Each row is a point on a landscape with many peaks, with its height.
A climber steps from a point to the highest of its 4 nearest points, and stops where none of them is higher. Distance is the straight distance between rows; heights are no part of it.
Gafe h=5.84: [-43 -28 -29   0 -21  23 -12  14 -14  15  21   0  19  14 -12 -27   2 -37
 -36 -15 -48 -13 -12]
Fepi h=3.58: [ 35  21  -7  34  38 -61  -8 -31 -33   9 -18 -37 -45 -13   1  16   3  -5
  37  -3  50  46 -15]
luk h=3.04: [-39  15  22 -32   1   9   9   6  29 -39  12  16  21  45  22  -5  -7   4
 -28 -15 -16 -15   4]
vaz h=8.16: [ 37  15  20  32  14  -5   5   0  -7   6 -37  28 -16 -28   2  16   0  25
  47  20  43  -6  13]
koz h=2.31: [ 35  17  21  41  22  -9   8   1 -25  -3 -65  25 -28 -44  10  12   5  18
  53  14  62  26  -3]
guta h=5.15: [ 32  -4   4   4 -10   5  -3  -1   9  10   0  -3  -3 -18 -12  13  -6  23
  13  14  10   3   5]
subu h=7.68: [ 23 -16  -7  -3  -9  10  -5   0  -6  27   7 -15  -6  -7 -16  11 -14   9
   7   8  -3  16   0]
mome h=7.97: [-11  -1  10 -19 -17  13   1   7  17 -26  24  14   9  31   6   1 -11   5
 -18 -10  -9 -24  12]
fizo h=2.94: [ -6 -20 -28 -17   9  11 -11 -10 -16  40   2 -42 -11  -8 -20  -2  -7 -19
 -12   1 -32  33 -14]
gad h=2.97: [ 17 -19 -16 -23   8   6  -1 -12 -12  31   4 -32 -20 -18 -19   2  -6  -1
   6  11  -9  37 -13]
kede h=2.38: [-18 -33 -17  -7 -26  24  -8  15  -5  14  18  -4  12  10 -10  -8  -1 -19
 -27 -18 -31  -7  -1]
Solut h=5.05: [-30 -33 -26  -8 -12  28 -13   1 -23  31  12 -26   1   1 -17 -21  -3 -37
 -25  -7 -46  12  -8]
Kegum h=2.18: [-37   3  15 -19  -9   8  -6   8  22 -23  21  16  14  39  16  -9  -1  -7
 -33 -17 -13 -31  10]
nakim h=4.29: [  2 -19   2  -6 -18  14  -8   5   7 -10  17  13  14  24   1   4  -9   3
 -11  -7 -11 -12  15]
bab h=5.70: [ 23  -2  13   1 -17   7  -2  -5  10  -7   9  13  10  -3  -2  12 -13  21
   6  -1   5 -10  15]
Mib h=1.99: [ 40  17  16  36  10 -15  20  -1 -27  -2 -56  19 -19 -47   3  20   7  18
  45  16  57  10  -3]
kez h=7.31: [ -6   7  21 -21  -6   8  -7   9  27 -29  14  12  15  33  13   0  -8  13
 -12  -8  -2 -24  13]
Suri h=3.88: [ 41  19   0  27  33 -44   0 -24 -33   9 -37 -28 -39 -32  -1  13  11   1
  26   3  46  48 -23]
pip h=2.81: [  4 -23  -5  -6 -27  18  -6   4   1   2  19  -4  16  15  -8  -3 -13  -3
 -17  -9 -18  -8   8]
vufaz h=3.30: [  5 -25 -22 -15  -8  19  -7  -4 -11  34   7 -30 -10 -13 -19  -5  -7 -12
  -2   0 -20  26 -12]
suf h=5.35: [ 19 -12   9  -4 -15   9  -6   1  15   0  13  10  11  11  -1   7 -14  17
   4  -2  -4 -10  13]
panof h=2.14: [-55  27  27 -41   2   9  18  16  38 -40   4  11  27  49  20 -14   7   1
 -30 -15 -23  -7  -8]
mesop h=5.09: [-35 -27 -29  -6 -16  24 -15   8 -20  29  10 -27   6  -2 -19 -23   1 -46
 -33 -13 -52  -4 -10]
Zubez h=4.72: [ 27  -3 -13 -10  10  -9  -2  -9  -5  31   7 -31 -14 -21 -22   4   1   3
  13   7  -5  31 -14]
guku h=4.03: [ 37   7  -5   6  13 -10   5 -11 -10  22  -1 -17 -11 -34 -13   7  -2  16
  28  13  20  32 -16]
gupe h=5.51: [ 39  13  -2  13  31 -35   7 -22 -16  20 -21 -28 -28 -30 -12  17   5   8
  24  15  31  39 -18]
Zufat h=4.98: [-67 -18 -33   8 -23   2  -3  19  -7   7  34  11  17  13   6 -26  28 -45
 -48 -13 -54 -40  -2]
vika h=6.00: [ 34   1  17   5  -8   2  -7   2  14  -9   7  14   5   9   6  14  -6  23
  16   7   8 -15  25]
Boga h=5.75: [  8   9  26 -11  -9  -9 -10  -9  36 -33  -3  11  12  22   9   4  -7  28
   7   5  10 -17  22]
tifuv h=5.64: [ 30 -14  -1  -9  -8  10  -1   0  -1  15   8 -13   0 -13 -23  13  -9  16
   9  13  -2  12   8]
tapi h=8.77: [ 14 -19  -9 -11 -13  18  -3   3  -4  24  13 -15  -1  -7 -19   1 -12  -3
  -2   7  -9  16  -3]
levob h=3.29: [ 38  16 -12  34  44 -61  -9 -37 -30  22  -4 -43 -50  -3   0   8  -2  -9
  24  -4  47  45 -19]
poz h=7.27: [ 29  10  19  16  -1  -5  -7   5  22 -18 -16  18   0   2  11  18 -15  36
  33  15  20 -23  24]
Musu h=7.22: [-74   2  -7 -15  -4   4  11  12  16 -18  32  13  24  31  12 -27  15 -30
 -42 -19 -32 -30  -4]
nukeb h=2.57: [  2 -30 -10 -14 -18  25 -10  12 -10  14  17  -6   7   4 -22  -8 -11 -14
 -22  -6 -20  -4   3]
ramu h=2.64: [ 37  22  11  36  20 -20   9  -1 -30  -8 -59   7 -28 -42   1  16  13  16
  37   8  56  34 -16]
baro h=4.01: [ -9 -25 -24 -17 -15  29 -14   4  -7  31   2 -25  -1  -3 -19  -6 -14 -16
 -17  -5 -33  21  -5]
Vazu h=5.42: [ 36  -7  -6  -6   4  -6   4 -12 -10  30   3 -26 -12 -18 -16  12 -10  10
  16   9   6  30  -7]
nog h=3.01: [ 42  19   7  34  26 -37   5 -18 -34   0 -50   1 -37 -35  -1   7  10  12
  38  10  50  38 -17]
pemak h=6.44: [ 22  19  20   7   2  -6   3  -7  31 -34 -13  22   8  10  16  15  -6  28
  26  10  27 -26  30]
Pota h=2.08: [ 41  12  19  39  18  -8  13   5 -28 -13 -62  34 -24 -46  16  21   1  19
  55  14  65  10   0]
sare h=7.45: [ 34 -15 -10 -10   2   4   7  -5  -7  25   2 -17  -4 -21 -20  11 -10  10
  11   1  -2  29  -9]
luri h=5.40: [ 43  21   0  17  36 -53   0 -30 -27  15 -16 -36 -40 -24  -6   2   8   4
  32   5  37  47 -17]
bami h=0.94: [ 40   8  15  26   6  -1  11  -2 -11   9 -28  10  -8 -38  -6  24   5  26
  37  20  33  10  -4]
bef h=6.08: [-52 -23 -27   7 -21  17  -5  20 -12   9  23   2  20  15  -4 -28  12 -43
 -42 -19 -47 -24  -1]
saso h=6.82: [-60  -5  -6 -14 -11  13  -3   8  10  -9  31  21  24  27  11 -17   6 -31
 -41 -23 -33 -33   1]
tusus h=3.84: [-70 -19 -43  16 -22  11  -8  15 -17  17  27  -3  26 -12  -9 -35  27 -55
 -47  -8 -70 -40 -13]
mibit h=5.62: [ 16  -1  18   0 -12   9  -7   0  23 -14   9  13  10  13   4   5 -15  24
  -1  -2   5 -12  30]
Lesan h=7.35: [-87  23   3 -34   8   9  21  17  33 -25  18  14  29  42  22 -25  17 -25
 -40 -16 -37 -22 -16]
vafam h=5.85: [ 12   5  23  -6  -7   6  -6   2  31 -30   9  14   9  18  11  10 -14  29
   6   7  10 -20  19]
vapup h=1.26: [ 25  17  22  30  13  -3   1   2   7 -21 -39  37   5 -24  15  14  -5  39
  52  25  47 -16  19]
sagu h=3.07: [ 38  10  21  16   6  -5   5   1   2  -5 -17  16  -2 -23   9  15  -4  39
  44  27  41 -12  12]
Nikar h=4.45: [ 19 -20   3  -6 -16  17   2   6  -5  13  12   0   4   5 -13   8 -11  12
  11   5  -5  -3   7]
reluf h=3.14: [ 42  17  16  38  16  -9  10   2 -13  -8 -45  25 -14 -34   4  17  -2  23
  49  17  52   6   4]
fuzi h=6.92: [-68  -4 -15 -12 -13   9  -1  14   4  -5  34  20  19  24  12 -22  14 -35
 -44 -22 -35 -33  -5]
Ralev h=4.79: [ 31  11 -14  13  41 -52  -5 -35 -21  27   8 -44 -44 -19   0  15  -1  -5
  24   2  25  40 -10]
varug h=2.28: [ 38   9   1  17  10  -4   6  -6 -10  14 -20  -6 -12 -41 -10  20   0  25
  29  16  31  20  -8]
dogif h=6.40: [-66  10  -2 -23  -6  10  11   8  20 -28  23  17  19  41  16 -21   9 -18
 -51 -15 -28 -32  -4]
tinas h=2.82: [-21 -17  -8 -15 -26  22  -7  11   1  -5  21  10  12  24  -1  -9  -8 -20
 -31 -17 -25 -17   9]
pusaz h=6.01: [ 19  11  22  -1 -10  -3   1   0  27 -27   0  18   5  11   7  11 -14  33
  22   8  13 -22  24]
Luzu h=6.55: [-56 -16 -22  -2 -21  17   1  20  -6   2  26  14  16  18   4 -26   9 -39
 -43 -15 -39 -33   0]
Tona h=6.36: [ -4   1  16 -16 -12   4  -8   0  23 -26  16  20  14  30  19   5  -5  19
  -2   0   1 -21  27]
bib h=7.52: [ -7  22  24 -25  -7   1  -3  -3  48 -51   6  13  18  29  25   3  -2  18
  -6  -7  -5 -12  15]
lovu h=5.37: [-28 -30 -22  -5 -21  28  -8   9 -13  29   8 -16  13   2 -19 -22  -1 -40
 -29 -18 -44   0  -2]
Nufeb h=5.57: [ 36   5 -14  -1  28 -28  -3 -24 -14  24  -2 -37 -31 -28 -13   8   5  -2
  14  11  11  42 -17]
nub h=7.02: [-80   7 -11 -13  -2   3  11   9  20 -16  37  18  24  35  15 -31  19 -38
 -43 -17 -44 -38  -6]
vomoz h=7.88: [ 33  17 -10  10  29 -41  -9 -25 -24  19  -9 -40 -29 -23  -9  11   7   8
  26   9  35  45 -17]
pibev h=3.45: [ 39  20   0  27  18 -25   5 -13 -26   9 -31 -16 -23 -39  -1  14   7  19
  26  10  42  41 -22]
mif h=1.77: [ 33  14  27  43  21  -2   5   5 -22 -14 -58  39 -20 -27  15  21  -9  22
  60  16  65  -4  14]
bebit h=3.15: [-75  22  18 -42   8   6  19  13  32 -36  12   7  26  38  23 -21  15 -15
 -43 -15 -25 -20 -14]
nata h=2.56: [ 35  10  14  30   3  -5   5   0  -9  -3 -25  18  -7 -26   0  17   0  28
  37  23  40  -2  10]
mupot h=5.26: [-52 -27 -37   7 -23  12  -7  15 -14  19  14  -4  24   4  -6 -30  15 -53
 -41 -11 -57 -34  -4]
bemef h=3.06: [-44   7  16 -24  -9  11   4   5  31 -29  19  17  16  50  20 -17   3  -7
 -38 -21 -27 -23   3]
Togi h=4.31: [-28   6  19 -21  -1   6   1   6  26 -35  12  14  21  41  17  -5  -3   4
 -28 -16 -16 -23  12]
Fem h=1.74: [ 28  19  25  22  12  -4   5   0  11 -21 -35  31  -3 -11  13   9 -10  36
  43  24  42 -20  28]
Lave h=6.21: [ 37  11 -15   9  35 -43   3 -30 -21  18  -6 -40 -36 -22  -8  11   4   5
  22  10  25  53 -20]
keme h=4.86: [-44 -31 -39   2 -18  20 -15   7 -23  34  10 -21   8   3 -14 -28   8 -57
 -35 -11 -58  -6 -11]
vazer h=2.19: [-81  30  20 -48   8  20  27  26  37 -38  -2   1  32  39  17 -16  17 -12
 -35 -10 -36 -21 -28]
kad h=6.56: [ 27  -1  14  12   2   4   0   2  18  -7  -6  21   4  -6   6  16 -12  33
  22  17  24 -23  23]
lif h=4.77: [ 33  -3 -14  -7  21 -16  -4 -18 -12  23   5 -42 -25 -20 -16  13   6   4
  16   9   5  43 -16]
kol h=3.13: [ 45   0   1   7   7  -9   1  -8 -13  21 -15 -11 -15 -30 -11  19   9  16
  20  19  25  27  -8]
roziv h=4.32: [ -2 -15   3 -16 -21  17  -9  11  12 -11  21  14  13  23   0  -2 -11  -2
 -22  -8 -15 -22  15]
rut h=6.37: [-45 -17 -16 -12 -23  17  -5  12  -3  -3  30  17  18  20   4 -23   4 -28
 -47 -22 -29 -29  11]
nase h=4.87: [ 41   7  12  10  -1   1   6  -2   5   6 -16  12   2 -21  -1  20  -4  28
  33  11  29  -4  10]
sel h=0.06: [ 43  14   8  22  17 -12  11  -4 -18   4 -31   8 -11 -38  -9  16   5  18
  38  17  48  19  -5]
berel h=7.86: [ -3  13  24 -27  -7   1   0  -2  36 -43  11  12  16  36  20  -3  -1  16
 -16 -11  -8 -17  12]
Kipa h=6.60: [-73  -5 -23  -6 -15   2   2  15  12 -12  35  17  22  22  12 -27  19 -42
 -48 -20 -48 -39  -5]
Pap h=1.39: [-63  24  21 -30  -2  10  14  11  25 -33   9   9  26  46  24 -15   8 -12
 -32 -19 -24 -16  -5]
Fozom h=6.24: [-41 -18 -21  -3 -25  16  -3  13  -7   4  21   5  10  17  -4 -25   3 -36
 -45 -17 -36 -23   5]
ruti h=5.23: [ 35  -3  -4   0   0   2  -2  -9  -7  19  -2 -13  -4 -18 -14  16  -5  14
  21  13  12  17   1]
Tosu h=2.01: [ 11 -16 -22 -13  12  -4  -8 -16 -11  38   1 -39 -19  -8 -18  -1  -9  -9
   2   7 -18  41 -19]

Two climbers start at each pair of points below. Name the first point that both come to, or write never.
Tosu / varug: sare
suf / kede: never
mesop / mupot: Luzu
keme / baro: Gafe

For each start below, name the point where the climber stops.
guku: tapi
fizo: Musu
kol: tapi
tusus: Musu
ramu: vomoz
